Points, in no order, along strands that fork and pass close to each other.
Points whose rows are less than 47.9 apart are linked; no others are. Some points are linked to none.
komok: -34  15  -20  -15  -8  -44  2  7  -9  2  -15  11  -8  15  -9  -1  -7  9  14  13  23  -3  5
Zosig: 22  -11  15  10  18  17  -4  24  13  -12  5  0  10  0  13  -9  5  5  2  5  -21  0  -21
Papo: -7  -3  3  27  -19  -16  0  16  20  12  -11  0  -1  6  26  -20  32  -13  -8  -10  5  0  -5
Vatod: -29  30  -7  -35  -6  -6  11  -3  -2  19  4  11  -6  13  4  9  1  21  -7  -14  12  13  7
toluf: -9  -25  -11  17  -24  -2  1  -7  26  14  -17  19  -17  -7  5  17  -8  10  36  33  5  1  2
sope: 3  0  -7  9  12  -23  -1  24  16  -10  -11  -13  12  5  9  -26  13  -8  -6  -22  -4  -9  -12
devu: 1  13  -19  -18  12  -27  5  31  16  -19  -10  9  -1  13  7  -13  0  15  3  9  -7  -6  -22
bifi: 10  -1  2  18  2  -5  -10  19  13  -28  13  -19  3  -8  1  -18  7  -2  -26  5  7  11  -25
rorak: -24  2  17  -13  3  6  8  -11  -22  25  3  21  2  3  -5  16  -11  11  27  5  12  8  25
dak: 21  15  -5  -2  9  9  4  -16  -6  9  5  -16  21  6  8  -9  18  -1  -39  -42  -17  -4  -29
puba: -20  19  -20  -18  -10  -40  3  6  3  -14  -2  -1  -13  9  -4  -7  -2  5  -11  6  23  -2  -6
mafug: 26  -18  -8  6  9  21  -13  4  16  -18  2  -21  8  -15  -25  8  -21  7  26  13  -17  4  13
lalon: 35  -18  -15  7  1  10  -9  8  27  -21  -3  -16  1  -10  -9  -2  -11  1  15  8  -20  2  -7
mup: 6  26  -17  -29  -2  3  12  -13  -9  12  -7  23  -6  15  18  6  -5  -3  -13  -25  -15  -10  -12
rif: -7  26  -3  -20  -3  19  7  -8  -2  26  3  7  2  11  19  10  13  5  -26  -38  -2  9  1
Keb: -2  13  6  9  14  -18  -2  9  -20  -34  15  -23  5  -13  -16  -11  -11  -3  -34  2  22  1  -10
ludol: 3  -1  -24  -6  -12  3  -9  10  30  -4  -8  -11  -1  2  2  -1  2  5  7  -2  -3  10  4
bibo: -13  -1  14  -5  -9  12  1  -34  -34  22  5  0  -6  -11  -18  18  -14  -19  2  2  14  -3  36
domar: 11  -16  -10  -3  -4  16  -8  6  19  -13  -1  -4  1  -13  -19  15  -23  12  38  24  -13  2  21
muf: 13  -1  -14  19  -9  3  -9  3  15  15  -16  -6  2  7  21  -16  22  -19  -14  -35  -15  -2  -10
larak: 34  -8  -25  0  -13  4  -9  -23  8  2  -11  -14  -4  2  5  -2  0  -15  -14  -19  -21  -5  -21
Bol: -6  0  24  10  9  12  2  -11  -33  17  11  -2  16  -2  -2  -4  10  -19  -17  -11  1  -11  4
nur: 5  -1  20  0  24  -3  5  35  5  -10  -1  16  11  7  15  -16  13  12  12  7  -12  -1  -16
Vak: 8  16  25  -9  10  3  12  -8  -33  -22  24  12  -1  -1  2  3  -3  -3  -32  5  0  -4  -27
duf: 0  0  -22  -16  -24  -3  -4  -22  5  -8  -9  5  -15  -1  -12  20  -20  -6  12  29  8  -3  5
lorel: -5  -7  19  14  -9  12  -4  2  9  -9  20  -10  -1  -11  -3  2  5  8  -17  19  16  21  -11
lalu: 20  20  -23  -21  7  -12  7  -24  -10  -14  -1  -5  1  5  -3  2  -16  -3  -23  -29  -12  -20  -20
suvik: 0  -13  30  25  0  3  3  9  -8  17  -3  11  8  3  19  -16  25  -21  -7  3  -4  -13  -6
dutu: 31  -3  -9  -5  -8  11  2  -6  13  -8  0  0  -4  3  14  0  6  -9  -16  -9  -17  -2  -36
bep: 20  -7  -32  -10  5  -8  -10  19  33  -30  -11  -16  -1  -5  -13  -7  -17  10  14  5  -13  1  -5
rofog: -28  -2  14  0  2  -12  4  6  -4  -8  16  12  -4  -2  -10  4  -3  28  4  28  24  25  -10
reraf: -31  7  15  -14  -5  1  6  -1  -2  8  15  14  -5  3  -2  15  5  24  4  9  22  25  1
rala: 3  -9  14  23  8  8  -3  -3  -13  16  1  -3  12  0  5  -17  15  -21  -11  -15  -13  -13  0
bovig: 8  5  -28  -15  5  -12  -5  13  20  -13  -9  -18  5  1  -8  -3  -13  2  9  -12  -5  1  6
pemez: -18  -19  1  26  -22  -15  -2  0  14  15  -11  2  -13  -3  9  -5  12  -5  13  14  15  5  11
buze: 6  11  -2  -13  6  19  -2  13  16  8  2  0  11  7  15  1  12  7  -1  -24  -16  9  -6
geve: 17  -15  7  7  17  -7  2  5  -15  -20  -15  19  -3  -1  -8  -6  -9  -10  30  26  -11  -28  3
Nezik: 9  4  26  0  21  -6  11  -2  -38  -19  9  21  3  -1  0  -4  -3  -10  -10  12  2  -23  -16
kasep: 12  -18  30  11  3  31  -2  -27  -30  0  15  1  6  -18  -14  18  -15  -15  5  21  -6  -11  14
vog: -14  8  -16  -21  -12  -12  -1  9  25  1  -5  4  -8  8  3  0  1  17  8  6  7  14  1
guti: 4  22  -3  -17  3  5  11  -4  -5  19  -2  10  -4  14  29  -4  17  -9  -29  -34  -12  -4  -20
ratap: 12  -15  -13  4  -17  12  -8  -25  -7  -13  6  -22  -10  -19  -22  19  -26  -15  5  17  4  0  24
nom: -15  11  29  -20  19  -2  21  4  -28  18  1  39  4  16  11  0  6  11  18  -1  0  -8  1
bitu: -8  -13  18  24  -8  -5  -4  14  15  -7  13  -8  -3  -10  5  -8  11  13  0  28  18  13  -5
gid: -14  29  -11  -24  0  7  4  -6  0  11  5  -11  3  5  3  13  3  8  -21  -27  10  12  11
zas: -20  -4  6  3  -17  11  0  -24  -15  29  -5  10  -13  4  2  13  -5  -11  7  1  13  0  27
dob: 10  -21  -2  17  11  -16  2  5  -5  -3  -25  15  -8  5  2  -11  -2  -18  29  20  -9  -21  12
kiziv: 10  -7  8  -2  11  14  -9  -14  -23  -11  6  -21  10  -20  -33  7  -24  -8  16  -1  -5  -8  29
Vepe: 1  -2  -7  21  0  -17  -7  26  17  8  -20  -1  5  13  17  -27  23  -13  -3  -28  -7  -5  -4
Tonob: -39  0  -5  1  2  -44  3  7  -11  11  -15  16  -12  13  3  -8  8  3  20  6  25  2  6
tani: 25  -15  -25  10  -14  10  -14  -20  11  3  -9  -31  1  -9  -8  2  -5  -12  -6  -15  -15  4  3
reb: -10  -11  6  19  15  -16  -5  31  6  -1  -8  -19  14  -4  -9  -20  9  4  20  -9  1  1  30
deda: 13  5  -6  5  -4  26  -16  -7  11  6  11  -26  21  -8  0  0  18  3  -28  -29  -9  16  -14
zub: -11  -9  30  21  -5  2  8  6  4  12  11  6  1  4  19  -9  28  -3  -14  11  10  3  -15
Tife: -3  28  -3  -19  14  -19  9  5  -12  -25  13  2  -1  7  -1  -2  -10  7  -32  -7  5  -6  -19
lekuz: 5  15  7  -3  5  6  4  3  -3  6  11  -2  10  3  19  -9  22  -5  -37  -24  -8  -2  -28
pas: -7  4  0  1  24  -22  1  33  4  -17  -5  -10  8  0  -8  -18  0  12  10  0  6  1  15
zadig: 12  -10  3  19  -4  12  -12  5  15  -17  14  -28  4  -16  -8  -2  3  -4  -25  5  2  12  -12
Posi: 14  -12  15  1  5  21  -3  -23  -29  -13  9  1  2  -18  -27  20  -31  -10  18  20  -4  -18  20
verir: -8  6  15  -23  8  11  10  -6  -21  14  0  32  1  11  -1  10  -8  11  22  7  -5  -6  11
mevek: 18  17  -13  -11  10  -3  2  -24  -12  11  -9  -9  9  6  -1  -3  0  -6  -24  -41  -16  -15  -15
visi: 8  -13  -16  1  -27  6  -8  -25  -3  -6  -8  2  -19  -9  -21  18  -23  -9  21  23  4  -12  24
sogev: -2  13  -25  -23  -7  4  0  -3  4  20  -12  12  -13  19  11  3  -4  -5  -5  -27  -6  -1  5
vov: 7  -24  4  26  12  1  -2  12  -2  4  -14  3  2  -4  -2  -8  -2  -10  34  7  -16  -12  25
Gezuf: 0  -19  -5  15  5  -3  -8  22  20  -2  -12  -8  6  -5  -5  -8  0  3  31  4  -9  2  30
ros: 25  -8  9  3  -2  24  -4  9  26  -9  12  4  2  -1  19  0  13  1  -12  2  -18  11  -35
Vilaz: -24  -10  19  16  -12  -1  2  12  16  11  9  7  1  -2  11  -4  22  16  5  5  16  20  -7
gatim: -29  -5  11  2  6  -19  9  10  -9  16  -9  18  1  12  8  -8  10  8  21  5  16  7  8
ruv: 13  3  -15  10  -5  14  -10  -4  17  11  -8  -26  12  -3  7  -9  19  -4  -16  -36  -16  9  -5
temir: -31  -2  29  -3  1  10  8  -2  -11  23  16  14  3  2  1  10  6  16  13  3  17  15  14
norad: 1  22  11  -16  11  -9  9  1  -24  -31  16  11  -4  -2  -6  2  -18  8  -25  13  12  -4  -21
vugov: -10  1  14  -8  10  -7  8  18  1  6  -1  23  -1  12  13  -6  13  15  15  10  1  5  -8
nimus: -21  -22  -7  17  -14  -17  -2  -1  22  5  -8  5  -12  -5  -1  5  1  15  36  26  15  10  10
Sinut: -2  6  29  -15  23  -6  18  2  -39  0  6  37  0  12  7  -2  2  -3  -1  6  -3  -24  -13
zap: 6  3  7  10  15  -16  1  18  -6  -31  8  -13  2  -4  -3  -14  -5  -1  -21  10  11  0  -21
neza: 7  5  -16  -1  5  -32  2  20  9  -24  -10  -3  -5  4  5  -16  5  -6  -3  2  5  -10  -12
Taz: 2  7  15  -4  12  6  2  -16  -38  4  7  -11  10  -8  -16  5  -8  -15  -13  -13  4  -11  13
Nizuz: -27  28  -12  -32  0  -10  5  12  11  -1  9  4  -3  11  -5  9  -4  32  -1  -2  11  18  1
Nupub: -1  12  3  5  10  16  -7  -15  -13  3  15  -30  23  -11  -10  -4  13  -3  -41  -25  0  6  -9
masub: -11  14  -3  -11  22  -24  2  31  6  -22  -1  7  3  8  1  -7  -3  24  5  11  7  3  -8
sugi: 13  -19  -18  17  -18  18  -14  -20  5  5  0  -36  -4  -23  -22  11  -7  -13  0  0  -6  3  27
tasit: 3  -7  -27  -11  -17  -4  -9  -3  20  -14  -11  0  -10  -6  -21  15  -20  8  33  31  -2  5  16
dok: 3  -24  -19  18  -29  9  -2  -12  28  22  -19  8  -21  -1  6  15  -13  -2  23  21  -2  2  17
zuzo: -2  7  7  -7  22  7  2  -14  -35  3  2  -24  19  -12  -30  6  -18  -5  5  -21  -1  -12  32
tago: 4  -21  -16  12  -21  21  -6  -20  5  18  -11  2  -13  -4  -6  13  -19  -11  26  13  -7  -3  35
nagup: -2  -7  23  -1  -11  27  5  -37  -30  17  14  10  -3  -9  -11  24  -10  -17  9  14  5  -7  21
sozo: -6  -15  0  33  -27  -14  -4  0  18  10  -7  -5  -10  -3  19  -15  23  -19  -13  12  14  0  -4
Daveb: 27  -25  20  21  14  25  -5  10  14  -19  6  6  3  -11  -1  3  -8  9  19  36  -15  2  -11
nagev: -7  4  -10  -6  -21  10  -3  -16  2  30  -12  16  -18  17  12  10  -4  -8  1  -10  3  5  10
nalez: -5  9  4  -14  -23  41  -2  -23  16  22  14  0  -8  -2  3  32  6  15  -3  2  2  29  9
gino: -1  36  -13  -29  6  -19  16  -15  -12  -18  10  1  -4  12  3  4  -8  -1  -37  -26  0  -17  -23

A fork is a point with three links. Follow the links from the first point to the second and name the forks in between, in order.
temir, zuzo -> guti
lekuz, nimus -> guti, visi
lalon, sozo -> visi
neza, tago -> Vepe
ratap, bibo -> visi, guti
devu, tasit -> Vepe, visi
vog, pas -> visi, Vepe

A fork is a point with three links, a tip a point with one. Leave the first point through the second and follow the links. Name the first fork or tip that comes.
suvik, rala -> guti
nagev, zas -> Keb
Vepe, Papo -> visi
geve, dob -> Vepe

Follow the links from the first point to the second, and from the first to the third. Name the last point that the two ways share.
tani, vov, Tife -> visi
sozo, zas, mevek -> guti
Vak, ludol, kasep -> guti
masub, bep, Nupub -> Vepe
sugi, guti, Papo -> visi

Name the points in between on the shortest way along the links from the first point to the second, in order.
larak, nagup -> tani, sugi, ratap, visi, duf, tasit, domar, mafug, lalon, bep, bovig, ludol, vog, Nizuz, Vatod, gid, rif, guti, mup, sogev, nagev, zas, bibo
ros, reb -> dutu, larak, tani, sugi, ratap, visi, tago, dok, toluf, nimus, pemez, sozo, Papo, Vepe, sope, neza, devu, masub, pas
lalu, lorel -> mevek, dak, lekuz, guti, mup, sogev, nagev, zas, bibo, nagup, kasep, Posi, kiziv, zuzo, Taz, Bol, rala, suvik, zub, Vilaz, bitu
dak, rofog -> mevek, lalu, gino, Tife, norad, Vak, Nezik, Sinut, nom, verir, rorak, temir, reraf
